Each row is a point on a landscape with many peaks, with its height.
A climber steps from a point to whichever of its 3 nearest points has the largest rise for the distance, and stops where none of them is higher. Distance is the straight distance between rows; heights are no part of it.
solaf: [-18  12  10  -2  -8 -16  13  -7  13  14 -11  -9  -3   2 -11  -6  14 -10
 -19 -16  16 -15   7  12  12]  h=45.2
nuv: [  6 -19 -26   6   6  17   0   5 -20   5  13  22  -6 -11  24  11  -4  -1
   9  12  -6  26   6  12 -29]  h=71.5
dasar: [-31  12   7 -13  -1 -26  -1 -12 -10  14   0 -14   6  -1 -23   3 -17 -13
  -5 -19  -5 -16  -1  12  17]  h=53.2
Ruvi: [ -7   2  -2  -2  20  -9  21  -2 -27  -6  14 -13  16   8 -13   8 -23 -30
 -20  -7   0  -2 -12 -13  43]  h=52.9
Dop: [ -1   6  -8  24   5  -2   3  23  -7   4   3  11  -6   1  13  10   2  -4
  10  25  12  15   0   6 -28]  h=72.2
Zeg: [  4  -3   8  -9   6  -1  -6 -20 -16  -1  -4 -10  -9  -6 -19 -12  -9   6
   6 -14   0 -24  -2   4  -4]  h=48.6
kibo: [ -5  17  17  -4  11 -16  11  -1   3   0 -11  -1   9   8  -6   6  15  -5
 -13   5  18  18 -24  -3  11]  h=56.8
mibu: [  8 -10  -8  14   3  -5   5  12  -5  -2   7   5  -5   1   8  28   3   1
   6  19  17  13   1   1 -17]  h=75.2
Rad: [ 18  -7  -4  18   1   6  -7  -8 -19 -31  12  -1   1  -8  -5  -4  -2  10
  18  -2  -8  -9  10 -26 -19]  h=46.5
Segi: [ -3 -10 -20  14  15   1  -5  -5  -7 -16   6   0  10 -11   1   0   3  14
  -6  -1  12  -3   1 -13   1]  h=46.9
Zagi: [ 23 -14  -7  -4 -18  17 -16  15  17  10   2  -7 -11   2   6   0  12  16
  17  -4 -30  -9  -4   5 -11]  h=70.3
fepe: [  6  -7  -6  12   0   8  -2  10 -16   9   2  14  -4 -11  16  20  -1  -3
   8  26  15  32  -5   9 -35]  h=67.9
zadif: [ -4   7   1  -3  22  -6   3  -3  -8  -9  -9   3  10  -5 -10   2  16   4
 -14  -1  14  12 -14   4   4]  h=45.4
Boko: [  3   1 -19  -1  17  -3  -1  -9 -12 -17   2  -4   8  -3  -1 -12   0  21
   2 -10   6  -5   4  -9   3]  h=71.9
gupig: [  5  -6   7 -10 -11  15  -5   3  14  12  -6   2   4   1   4   7  -6   6
  -3 -11  11 -15  10  -1  -1]  h=73.9
narom: [  2  -4   5  -2   3   1   3 -14 -11 -11 -15  -5   4 -18 -16 -13 -15  10
   2 -24  -5 -19   7   0   1]  h=48.2
sofu: [ -4  -8   3  -9 -10  10   8  20  12   9  -2  11  -8   4  14  -1   0  -7
  -2   9  -2   5   4   5   4]  h=44.2
kofam: [ -9   2  21 -14 -10   4   2   5   8   5 -16   7  -6   2   2  -5   5  -9
  -5  12  18  -6   2   3  -3]  h=40.9
sofan: [ 15  -6   8  -8   5   9  -4   4   7  14  -6 -13   1   3  -1 -11  -8   8
   0 -17   0 -27  18   0  -1]  h=44.9
gafil: [  0  -9  -5  -1  -8  24 -11   9   5  17  11  13 -12  -3  24  10  -4  -1
  20  18  -9  10  -7   5 -26]  h=66.8
lumas: [ 26  -9  -7  15  -8  16  -8  -5 -11 -15   7  -5   1   2  -7   6  -1  11
   9  -3  -5 -16  16 -18 -27]  h=49.5
pul: [-13  12  -5  -4  13 -16   6 -12 -12   3  11  -5   6  -4 -35 -11  -4 -18
  -9 -14   4  -4 -16   5  25]  h=58.7
Mopom: [ 21  -7  -8  15   7  10  -3   0  -6  -8  18  -7   0  -1  -8   2   4  10
   5  -1  -3 -18  20 -23 -13]  h=48.0
Lig: [-15  -5  -1  -3  -3   3   8  19  15  -6  -2   6  -5  -7  17   3  -1   1
  -7  20  20   6   1   2  -1]  h=73.6
munuk: [ 12 -23 -21   1  -5  15  -7   7   3   7  11  15   1   0  16  11  -5   6
  10  19  -1  14   2   6 -21]  h=72.6
tavig: [ -8  12  -4   1  22 -21  17 -13   0  10   4  -9  12  14 -11 -22  -9 -15
 -19  -9   6  27 -15  -3  23]  h=50.1
dakon: [ 21 -31 -10  -1   0  12 -13   0  -6  -8  15   7   6   6  12   7 -12  15
  18   9 -12  -1  11  -4 -17]  h=69.4
vakof: [-10  -6  20 -15 -15   1   7  15   4  -3 -12  12  -6  11   5   2   5  -3
  -6  11  19   4  -3  -2   5]  h=49.2
geva: [-15  18  -4   3   2 -12   4 -10  -4   6  -2  -4   0 -11 -24  -9   2 -14
 -15 -16  10 -16   0   7   9]  h=56.1
seti: [-16  27   7   2 -16 -28  22   3  11  12 -12 -10  10   5   2   8  13  -1
 -23  11   7  20  -9   5  30]  h=73.1
rosam: [-15  17  -4   9  18 -15   9 -15  -5   1  -1  -8  13  15 -12  -7  11  -7
 -16  -5  19  23 -18 -12  10]  h=45.1
kopa: [ 10  -8   9  -7  -6  11  -1   3  12   4  -9  -9   6  -1   1   2   2   8
  -2 -13   4 -15  12  -1   7]  h=60.2
zed: [ -6  10 -13   4  24  -9   4 -11 -24  -1   7   1   5  -5 -24  -6  -4 -14
  -5 -10   0   0 -23   2  25]  h=59.7
gonaz: [  0  -8  -4  -5  -2  19   1  14  -4  13   9  21  -1   1  21   7  -6  -3
  23  11  -6  19   3   7 -29]  h=68.4
lubug: [-10  19  -1   6  13 -22  22 -13   2   6   0 -11  25  19 -10 -16   5  -8
 -19   0  17  30 -14   3  28]  h=43.8
Neb: [ -5   8  13  -3   4 -16  -1 -21  -5   3  -3  -7  -6  -5 -23  -4  -3  -9
  -1 -17   8 -20  -5  -1   0]  h=55.5
Kel: [ -1 -28 -17   9  -3  13  -3   5  -3  14  21  17  -4  -5  31  12  -4  -3
  27  12  -8   6  10  18 -24]  h=69.0
Nop: [  5   4   4   0  -6  12 -11   8   5  20   8  21 -19   4  22   5   4  -7
  20  17 -17  18   2   0 -28]  h=57.4
nafir: [  0   1  -8  -1  26   2  -5 -16 -14 -16  -6  -7   8   0 -12  -2  -1   6
  -7 -14  -4   7 -21 -12  14]  h=57.5
rusa: [ 18  -2   5   4   2  10   4   1   9   4  10 -20 -15  -4  -4  -9  10  12
   7 -31 -24 -24  19   8 -13]  h=34.4
zef: [ -4  -7  -5  -5   5   2  -5 -12  -5 -13 -17  -3   7  -8  -5   0   6   7
 -15  -8  17   0  -2  -3   7]  h=46.1
revi: [ -4  -9 -16  -7   7   7  -2  -2  -2 -15  -5  -5  11  -4   1  -6   5   7
 -10  -1  12  -9  10   0   1]  h=40.3
san: [  7  -8  -2  -1 -17  11   5  21  18   7   6   3 -11   0  10   3  -2  -6
   3  15  -1  -7   9   5  -5]  h=48.7
nev: [ 22  -4  -7  17   2   3  -9  -9 -17 -23  12  -4  -4  -7 -14   0   9   8
  14   2 -12 -13  11 -27 -22]  h=47.7
sev: [  2  14  -3   1  25   1   5 -15  -1  -3   0  -4   9   6 -18  -2   4  -2
  -9  -5  10  26 -23  -6   8]  h=50.0
romot: [  3  26   4   4   6 -25  14 -10  16  12  -6  -9  16  14   4   1  12  -7
 -12  13  22  19 -24  10  25]  h=53.9
nobe: [ -7   6 -16  -7 -23  16 -22  -1  13  14  -4  17 -19 -18  20  -4  10   9
  28   6 -35   0  -1  -1 -20]  h=21.7
tene: [-12  -7  13   1 -13 -11  -1  13  12  -1 -18  13   3  -9  13  -8  -5  -3
  -9  24  18  20  -5   7   0]  h=72.5
zepi: [-12  25  25   0 -21 -24  13   7   8   9 -22   2  -5   5   5  -5   3 -10
 -12  28   8   7   0   5  16]  h=64.2
nol: [ -6  10   0   4   4  -9  -1 -15  -9  -5  -6  -3   6  -4 -22 -10   4 -11
  -4 -16  15 -12  -6  -1   3]  h=57.3
kalez: [ -5  -7 -16  -6   9   5   2   1   2 -12  -4   1  13  -4   2   2   1  21
 -12  -3  17  12   2  -6  14]  h=39.4
lobon: [ 19 -24 -16  -4 -18  15 -17   5   4   1   6  13   4   7  23  14   0  12
  20   7 -26  -6   4   8 -18]  h=68.1
feboz: [ -4   5  13  -3   1   5   0  -8   6   9 -14  -5 -13   4 -15  -7  11 -12
 -16  -8  23 -13  -2   0   1]  h=31.2
lebu: [ 33 -15   5   7 -10  13 -12   1  -3 -10   7  -7  -4   2  -1   3   1  20
  11   0 -17 -12  12 -14 -26]  h=50.7
lik: [-30  28  30   1 -22 -25   8   7  -4  12 -16   2  16  12   6  -1   2  -5
 -10  34   2  17   9  13  34]  h=77.7
pir: [ -5  10   1   2  22  -2  -1 -22 -10  -5   3   5  -3   3 -17  -9   1  -8
 -12  -6   4  13 -15  -6   2]  h=53.3
tusut: [  2   0  -2   5   2  18  -7   3  -2  16   2  19 -16   3  22   4  -1  -4
  18  14 -15  18   0   0 -28]  h=61.6
kezo: [ 30  -9   4   0  -8  13 -16   8  18  -5  14 -13  -9  -3   1   4  15  24
   5 -23 -31 -20   6   7 -20]  h=68.0
kena: [  1  -5  24 -23  -9   9  -3  -2  12   7 -15   5   3  12   5   5   0   0
  -1  -8  12 -12   6  -3   4]  h=62.0
lunuf: [-16  16   2   0  30 -13  13 -11 -11   1  -3 -16   1   7 -25 -15  -9 -17
 -18 -11   5  10  -9   6  28]  h=55.0
bevus: [  7  24  16   5  11 -21   5  -3  -1   6 -11  -7  11  14  10   2  15  -4
  -3  23  29  29 -22   1  22]  h=56.7
zis: [  8  -7  -8   2  -8  14  -7  12  20   4  18  -7   1   1   6  10   6   1
   8   2   5  -6   4  -7 -10]  h=56.9
zar: [-20  11   1 -13  18 -15   3 -12  -6   3  15  -9  15   8 -20 -10 -22 -17
  -9 -19  -1   0  -5   9  32]  h=55.1
fum: [ -1   7   6 -13 -11   2  -1   2  11   2 -18   1   1   9   4  -4  10   8
 -17  -6  11 -10   0  -9   2]  h=54.4
kedol: [ -6  10 -14  -6  10 -12   7 -17 -16  -3  12 -11  -5  -4 -34 -14  -8 -13
  -4 -20  -2 -11 -10   1  21]  h=58.0
nibu: [-24  16   3   2   4 -18  13  -5  -1   4   1 -10   8   8 -18  -5   6 -14
 -15 -24   2   9 -10  12  25]  h=46.2
pulo: [ 18 -25 -11  -2  -9  16 -21   2   1   3  14  -2   7   9  11  14  -5  20
  13   0 -15  -9  12 -11 -23]  h=69.8
Tam: [  2  -1  -6   4  -2   8   8  17  18   1   8   0   1  -3   2  15   0   0
  -1  17  12   6   3  -4 -12]  h=63.5
riz: [-16   8  -9   0  -2 -20   1 -19  -2   4   5 -10  -4  -3 -22  -4 -12 -12
 -12 -23   7 -17  -1   7  10]  h=54.9
Tud: [  5 -28 -27  18  -4  10   6  -2  -5  10  29  24  -3   6  24  17   3  -8
  15  17  -9  13  18  13 -33]  h=71.8
nuro: [-5 -6  2 -3 -7  6  7 12 16 -2 -7 -4  3  1 18  9 -2  1 -4  1 13  1  6 11
 -5]  h=66.7
Resu: [ 16 -22 -10  -1  -9  18 -10   0  -7  -1   5   5   0   8  10  12  -8  17
  15   7  -6  -9   3  -2 -30]  h=70.7
tomu: [-27  14   8  -4  -1 -16  12  -6   7   9  -8 -10  10   7 -17  -7  16  -9
 -19 -14  11   8   5   1  18]  h=51.7
Begad: [ 30  -1  -3  -3 -14  11 -19  10  14   4   6 -12  -4   3   3   5  11  19
   7  -2 -27 -15  15   0 -15]  h=69.3
Kul: [ 14  -8   3  -3  -1   7  -5   6   5   5   0 -13   3   4   9  -7  -7  15
   1 -20  -6 -24  25   1   4]  h=40.0
debi: [ -9   0  11  -9 -10  -5   5   7   7 -10 -16   7   4  -2   5   9   8  16
 -10   9  20  22  -9   9   3]  h=71.2
dasim: [  3  17  27   5  -6 -21   7   3  -4   5 -29   2   6   2   7   9   4  -4
  -9  36  19  22 -15   0   8]  h=56.5
sanok: [  8 -21   3  11   0   4  -2  -6 -15 -41  13  10   2  -2   7  -5 -15  18
  14 -15 -20  -3  21 -23 -24]  h=39.7
zered: [ -8  -3   3  11  -1 -11   7  20   2  -4 -11   7   0  -8  10  -2  -2   1
  -2  26  12  20 -10   9  -2]  h=72.3
daded: [-17   4  -2 -12  24 -16  13   4 -22  -1  20 -13   6   9 -13   3 -24 -23
 -13 -12 -17  -6 -18  -3  40]  h=53.7
vod: [  4  -8   1  -6  -4  -9 -10 -16 -11  -8  -7  -5  -4  -5 -28 -11  -9   1
   3 -18   4 -22   0   3   0]  h=52.3
Rezer: [  5  -6  -9   0  10   0   5 -14 -25 -19 -11   1   4 -24 -15  -1 -15  -5
   7 -14 -17 -20 -13  -5  22]  h=78.0
Reses: [ -9  15  -5  -3 -10   8 -24  -2   9  13   2  26 -20 -10  27 -13  24   1
  23   7 -25  15   6  -3 -27]  h=27.6
Zodu: [ -1  -4   5  -3  -1  -3  -7 -17 -11  -1 -10   0   2   0 -17   0   1  -2
  -6 -18   7 -15  -2  -5   0]  h=55.3
bopes: [  3 -12 -32   9   6  12  -4  -2 -13 -26  12   2   1  -8 -12   5   4  11
   5   7   1  -6   8 -14 -14]  h=39.2
taf: [ -2  14   8   5   4 -17  11   1   4   8 -10  -4   5  13  -9   6  16   2
  -9   1  17   9 -16  -5  12]  h=61.4
Mibo: [-18   9   1 -17  19 -18  11  -5 -23   6   9 -10  16   3 -18   0 -26 -14
 -14 -17  -6  -5 -18   4  36]  h=54.6
Nozi: [ 19  -1  -2  -5 -13  22 -11  18  17  18   4   6 -17  -2  25   2   0  -3
  17  10 -21  10 -11  -3 -13]  h=62.2
fonet: [  8 -11   6  -1  -2  -2   1 -12  -8 -13   2 -12  -1 -17  -5 -16 -12   2
   8 -18 -15 -27  18   3  -2]  h=45.0
rab: [ 11 -14 -17   1  -3  11 -12   0   7 -16   8  -2   7   2   1  16   3  10
   7  17   8 -12  11  -9 -19]  h=50.9
Zep: [ 16  -1  -6  -7 -10  18   4  10  16  14  11  -8  -3   8   9   8   6  -1
   2   7  -3  -9  18  -6  -5]  h=56.0
fila: [ 18   1   6  15   5  10   0   5  12 -14  24 -13  -7   5  -7 -10   3   5
  10 -22 -24 -23  21  -4 -14]  h=35.2
Nulok: [ -1  -9 -10   5  -1  11  -1  -8   3 -11  -3  -5   5  -7  -6 -11  -3   7
  -2  -3  14 -15  12  -7   2]  h=39.0
pigi: [ 23  -9  -1  -3 -18  26  -5  13  16   7   5  -2  -7   5   5   8   6   5
  10  -1 -18  -7   1  -9  -3]  h=71.7
tuvu: [ -1  -7 -27   5  11  -5   1  -1  -1 -13  10   2   8   4   3  20  10  14
  -1  11  16   1   4  -7  -1]  h=33.5
Dazom: [ -3  19   4   6  -7  16 -17  10  17  13   1  15 -30 -11  25   0   7  -9
  16  15 -21  18   6  -7 -23]  h=40.5
fivib: [-28  14   7 -21   5 -25   1 -18 -13  10   3  -8   4   6 -13   9 -18 -15
  -7 -26  -6  -9 -14  15  30]  h=54.3
Lufod: [  7  -7  11  -3   6  -3  -6 -11 -11  -5  -5 -13   0  -6 -10  -8 -17   3
   3 -21   1 -33  14   3  -6]  h=43.0
vokik: [-20  10   4  -8   2 -21  -2 -17 -10  15   0  -7  17   7 -24  -6 -11 -14
 -22 -27   2   5 -11  15  30]  h=51.5
nabi: [  8  18  15   4  31 -16  17 -15   4   3  -2 -14  13  13   0  -7   7   2
 -12  14  17  26 -25  -8  16]  h=53.4
Zil: [  9  -7  -4  12   5  -2   6   0 -13 -23   8  -6  -6  -6 -22 -12 -14   5
  10  -8 -14 -17  21  -4  -6]  h=43.5
nomog: [ 11 -19 -10  11   6   7 -15 -14 -19 -16   6   0   9  -2  -3  15   4  17
  18  14   5  -8   8 -19 -22]  h=47.9
Mivep: [ -3   0   4 -10 -25  13   4  17  19   7  -2  10 -11  -2  14   6  -5  -6
   0   2  -8  -4  10  10   3]  h=42.3
Leb: [-19  23  30  -6 -24 -16   5   2  12   0 -22   7 -15   7  -2  -7  -3 -17
 -11  32   5  15   7   6   2]  h=57.6
netan: [  4  -1   8  -3   4   0  -4  -2  -1   1  -7  -5   4   1  -4  -5  -8   7
   0 -23   9 -16  13  -6   2]  h=47.5
dab: [ -2  -6  -4  15   2   4   7  21 -11   7   5   4  -2  -8  12  17   1   4
   9  34   8  21  -9  11 -23]  h=70.0
tifid: [ -5 -11 -19   3  10  15  -2   3   8  21  16  36  -8 -14  40   1  11   4
  30   9 -16  24  19   6 -20]  h=4.9
mogot: [ 12  10 -11   2  17  -5  -1 -12 -30 -19  -2  -5   6  -6 -21  -8 -17 -10
   5  -7 -13  -7 -20  -8  26]  h=63.1
mivin: [ -6  14   0   1  10  -5   0 -14  -6  -5  -3  -5   5   7 -10 -10  10  -1
 -12 -19  16   0 -21   0  14]  h=55.6
Rosi: [-12  -6 -12  14  -3   2   8  22  12   1   5  10  -4  -1   5   8   0   1
   1  19  12  14   4  11 -17]  h=68.3
lepa: [  6 -12  -6  11  12  -9   4   5 -28 -31  -4  -7   2 -15 -13  -7 -10   5
   7 -18 -26 -13  -3  -6   9]  h=69.7
Fonek: [-15 -12   6  -7  -6  -4   6  18   7  -4 -11   7   8   5  13   5 -13   5
  -9  21  24   8  -1   0   4]  h=79.5
noz: [  2 -13 -23  10   4   5   0  -8  -9 -20  10  -3   2 -10  -6 -10  -2  15
   1  -3   0 -15   8 -10   3]  h=49.4
Pes: [ -2   8  -7  -5  17  -9   4 -17 -21  -8   7  -5   0  -1 -19   1 -13 -22
  -6  -9 -14  -6 -23  -7  25]  h=60.7
bomun: [ 28 -14   1   8 -10  10 -10   5  10  -4   7 -11  -1   4  -6   9  10  12
  14  -3  -4 -18  21 -13 -15]  h=51.6
zopiv: [ -2   8   9  -8 -10  -6  11  -3   3  -1 -16  -5   6   8 -11   7   9   0
 -15   4  19   6  -5  -2   7]  h=71.1
Dozoz: [  1 -11   8  -5  -6  14   2  16  15  -4  -7   5   6   2   9  -5  -6   3
  -5   2   7  -5  10   2   4]  h=56.4
rirek: [-21  24  27  -3 -22 -22  11   3   8   4 -17  -8  -1   6   7  -3   2 -13
  -9  24   4  11   7  13  31]  h=72.1
lerok: [-21   6   1 -11  14 -24   1 -13 -22   8  16 -12  13  -2 -22  -1 -15 -21
  -9 -19 -14 -10 -10  10  37]  h=55.4
Vut: [-15  -1  15  -5 -17  -3   4  13  12   0 -13  14 -12  -2  15  -7  -7  -4
  -3  20   5   9  -4   6  -1]  h=62.5
fidu: [ -2  27  17   5  -5 -36  11   1   5   8 -14   7   7  12   8  -2   2  -6
  -2  26  20  21 -15   9  24]  h=58.5
siz: [-11  18   7   5  10 -19  11  -3  15   7  -4  -1  15  11  -6  -9  20  -1
 -15  -2   6  22  -7   7  27]  h=36.1
mamef: [ 26 -22   5  13   1   4 -10  -6 -18 -16  13  -8   4  -2  -1  -1  -7   8
   7  -4 -24 -18  20 -16 -18]  h=48.4
riv: [ -1  -7  -1  -5   5   3  -6 -15 -15  -8 -14  -8   7  -2 -17  -9 -10   2
   2 -28   7 -17   0 -10   7]  h=52.2
tif: [-11 -13  -2   8   0   2  11  17  10   3   3   7   2 -10  14  13   1   8
  -2  22  18  17  -4   8  -9]  h=70.4
tuk: [  1 -14 -19  -8 -11  22 -12  -2   6  18  10  23  -2   0  23   2  -1  -1
  27  12 -20  15  -2   7 -20]  h=65.8
Veluz: [  4  -6   9   0   6  -6  -1 -20 -20 -12  -8 -10  -1 -11 -30  -9 -20 -13
   2 -14   0 -19  -8  12   1]  h=48.9
setas: [ -7   1 -11   4   7   0  -5 -10 -18 -15 -10  -3   3  -8 -10 -16 -10  14
  -4 -20   6 -11  -1 -12   9]  h=55.9
todi: [ -7  13   7   7   0 -19  11  12  -7   2  -6   5  11  -1  21  13  -7   9
  -8  28  16  20 -14  18   7]  h=70.8
Rifor: [ 13  -1  17  -6   2  -5  -8 -16  -3   6  -3  -3  -1   1 -10  -3  -9   9
   1 -29   6 -28   6   8  -2]  h=39.6
daru: [ -7  -7  -3   2   4  -6   8  11   2  -5 -12   3   9  -2  12   5   4   6
  -7  17  25  20  -4   5   9]  h=74.3
Lof: [  1  -5 -16   9  -2   8   3  10   8  -5  -3  -6   4  -9  12  16   0   5
  -3   8  19   3   2  -6  -7]  h=57.1
vadeb: [ 14 -16 -14  -6 -14  22  -8   7 -10   7  -2   8  -8  10  15  22  -5  -1
  14  12  -1   8  -4  -2 -28]  h=71.6
kesin: [-11  -1 -16 -11  -3  12 -22  -3  15   6   3  26 -21 -19  33  -5  24   8
  24  12 -29  14  15   2 -18]  h=19.6
Zota: [ 26  -9  -2   5  -6  17 -12  11   6  -9   7   1   3   9   3  17   4   9
   7   7   2  -9   5 -14 -17]  h=52.5
Fakam: [ -8  10  -4   7  25   4  14 -18 -14  -5  15  -8   6  10 -26 -10  -7 -17
  -8  -5  -2   9 -16  -7  20]  h=56.2
sules: [  9  -1  -1  -5 -11  16  -7  23  28   7   6  -6  -2  12   5  -1  10   6
   3  -2  -9 -22  16  -4  -5]  h=65.5
Dalut: [ 34  -7  11   4   4  13 -14   8   0  -3  18  -6  -8  -4  -6   4  14  21
   9 -26 -39 -15  14   1 -30]  h=65.2
sotu: [ 30 -18   1  -2 -11  18 -23   6   4  -5   7 -12 -12  -1   3   6   7  21
   6 -20 -35 -15 -12  -3 -19]  h=63.9
Ruv: [ -5  13  -2  -1  13 -11   3 -18 -19  -9   3  -7   6  -6 -22 -13  -5 -12
 -10 -17  -3 -10  -7   0  15]  h=58.6
gafup: [  5 -11 -11   6  -3  10  -2  11   6   7   4   7 -10   6  11  12  -2  -7
  11  22  12  12  -5  -2 -23]  h=72.7
Firo: [-11  13  -8   2  18 -10   9 -16  -2   2  13  -4   2   2 -27 -15   4 -18
 -14 -12   2   1 -18  -2  18]  h=57.8
Fovep: [  6  11  -5  -1  10   0   2 -18 -23 -10  -4  -8  -2  -6 -24   5  -5 -11
  -7 -13  -5 -13 -17   1  12]  h=60.1
Bir: [ 25 -20   0   2  -6  11 -20   1   3 -14  17  -7   0   6  13   8   9  27
  11 -21 -34 -10  12  -3 -21]  h=62.3
Vuni: [ 20  -5  -2   3 -15  16 -13  13  32  17   7  -5 -12   6   7   5  14   6
   7  -3 -22 -20   6  -1   2]  h=74.7
Kebu: [ 15   0   5   9   2   3   1   3   2  -6   4 -10   3   1  -7 -14  -7  15
   4 -19 -13 -21  30  -6  -8]  h=36.2
Keb: [-21  13  23 -12 -23 -18  12   0  11   6 -17  -2  -1   2  -8   4   9  -6
 -21   3  16   2  13  12  13]  h=43.4
Gabol: [-11  11  14   0  -3 -15   6  -5   0   5 -13  -2   1   8 -14   2  21 -13
 -18 -14  17   6  -7  -7  10]  h=60.8
mek: [-26  17  29  -9 -11 -28  12  -2   3  17 -17  -3   6   6   1  -2  13  -6
 -15 -11  15  16   5  13  29]  h=44.5
Noze: [ 17  -5  18   1   3  -3   0  -4  -4  -5  -9 -10  -8  -4  -9 -15 -19   2
   6 -25  -7 -19  19   7  -6]  h=41.4
vabut: [-19  29  13   2 -15 -29  16   5  12   6 -11   3   8   4  -2  -1   9  -5
 -13  26   5  12 -10  -4  17]  h=62.4
Mefi: [  9 -24 -28   2 -11  19  -7   6   7   9  27  16   0  -1  27   3  -6   8
  27  10 -25   8   5  12 -19]  h=67.8
leta: [ -4   9  24 -21 -18  -5   6   2  15   7 -19   6  -5  14  -9   4  14 -10
 -12  11  15   0   2   0   3]  h=38.3
gado: [-27  12  -7 -10   8 -20   0  -8  -6   5  11 -10   8 -11 -19  -9 -13 -19
 -15 -20  -4 -10  -9  10  32]  h=56.6
Funa: [ -3  -9  -4  11   1  14  -1  12  -5  10   2  18  -9  -1  22  12  -2  -9
  14  16  11  24   3   1 -33]  h=70.1
mori: [-23  18  14  -4 -10 -27  14  -7  10   1 -16 -12   1  12   2  -2  16  -5
 -12  -2  15   9   4   7  24]  h=54.5
tuda: [ 11   0  18  -3  -3   8  -4 -15  -2   9 -12  -9  -2   1  -6 -11  -4  -1
  -5 -17  12 -22   5   3  -8]  h=34.7
zusur: [-12   4  11   8 -10  -3   9  21  14   6  -4   7  -4  -4  14 -14  -8 -10
  -1  29   7  21  10   9  -2]  h=77.1
vup: [ -9   5  14  -8  -5  -5   2   3   1   0 -15  14  -6   2   7   3  -4  -7
  -9  24   2  14 -13   3   3]  h=51.9
lam: [ -9  -2 -19   2  18  -1   0 -12 -18 -17   2   1   7  -6  -6  -8  -5  13
  -3  -8   1   5  -3 -15  12]  h=72.0
lemov: [  2   1  -2 -11  -2  -1  -7 -10   1  -6 -17  -3  10  -7  -8  -1   4   6
  -6 -11  16  -3  -8  -5  11]  h=48.8
nok: [  3   1 -17  11  10  -5  -2  -4 -32 -25  -8  -2   5 -17  -6 -12 -13   5
   7 -12 -14 -13 -16  -6  15]  h=70.2
Tilif: [  3   1   3  -4 -18  20  -3  16  24   9  10  19 -19  -4  15   1  15  -7
  14   1 -24  -6  -4   5 -16]  h=65.7
Zatig: [ -9  15   0   6  36 -16  15 -14  -6  -5   5  -6   7  11 -15  -9   7 -11
 -14  -6  15  25 -20  -7  12]  h=46.0
pivum: [  0  -6 -10  -7   0  27  -8   3  12   8   6  21 -12 -13  51  -7  17  -4
  32   9 -29  21  11   1 -16]  h=10.2
zegip: [  9 -12  -6   1  -6  12  -3   9  12   1  -3 -11   8   0  -2  -7  -1   6
  -5 -19   7 -19  24  -3   0]  h=47.6
dasop: [ -8  -3 -14  -2  19   4   4  -4   3 -10  -8   3   5 -14   5   7  11  19
 -11   1  19  10  -3   1   9]  h=40.4
tem: [ -8   7  26   0  -6 -17   0   3   4   1 -17  -2   5   6   3   6  10   0
  -9  18  15  13 -12  -4   7]  h=61.0
vazo: [ -4   2   4  -1  -4   9   6  22  19  -1   9   9 -18  -1  17  -8  -7  -6
   0  14 -10   4   5   1 -10]  h=39.1
ruge: [-23  11  -3   2   7 -22   8 -19 -11   4   6  -9   1 -11 -26  -7  -6 -22
  -4 -18  -7 -17 -12   6  28]  h=57.7
Kog: [ 21 -14  -9 -10 -15  13 -25  12   5   8  12  -1  -6  10  17   4  -3  12
  22  -7 -25 -12  -5  -2 -17]  h=69.1
Vegi: [ -1   1   1  11   3  16   3  14   5  11  -3  11 -22  -4  13  -6  -4  -8
   5  24  -3  13   3  -4 -20]  h=48.1
rumol: [ 18  -2  -6  -5 -14  19 -11  17  28   5   7  -2 -12   8   9   2   7   3
  16   1 -28 -16   1   5  -5]  h=71.4
Purag: [ -9   4  24 -15 -14  20  -4  21  14  14 -14  11 -11  -1  16   0  -4 -12
  -8   7  -5   1   1   6   5]  h=35.7
Miv: [  5 -21 -13   5   1   9  -9  14  -7  -4   6  12   1  -4  12  31   1   6
  10  22  10  11  -5   7 -27]  h=73.5
koza: [-11  11   6   8 -15   8   2  15  20   9  -3  13 -29  -4  29 -10 -10  -6
   1  30 -24  18  11   5 -17]  h=24.0

For each start below, name the point where the climber stops.
kesin: mibu
Nop: mibu
fonet: lam
dakon: mibu
lobon: mibu
rusa: Vuni
Bir: Vuni

Call two points neighbours if one is among the 3 nearest of the other. Go from one point of each pair to the other, from neighbour to neighbour, staying as high as possible. Name the lowest point that can't be avoided.
gupig, zopiv: Dozoz
Fonek, zusur: tene
Vuni, mibu: Kog
nol, lam: pir
lik, seti: vabut
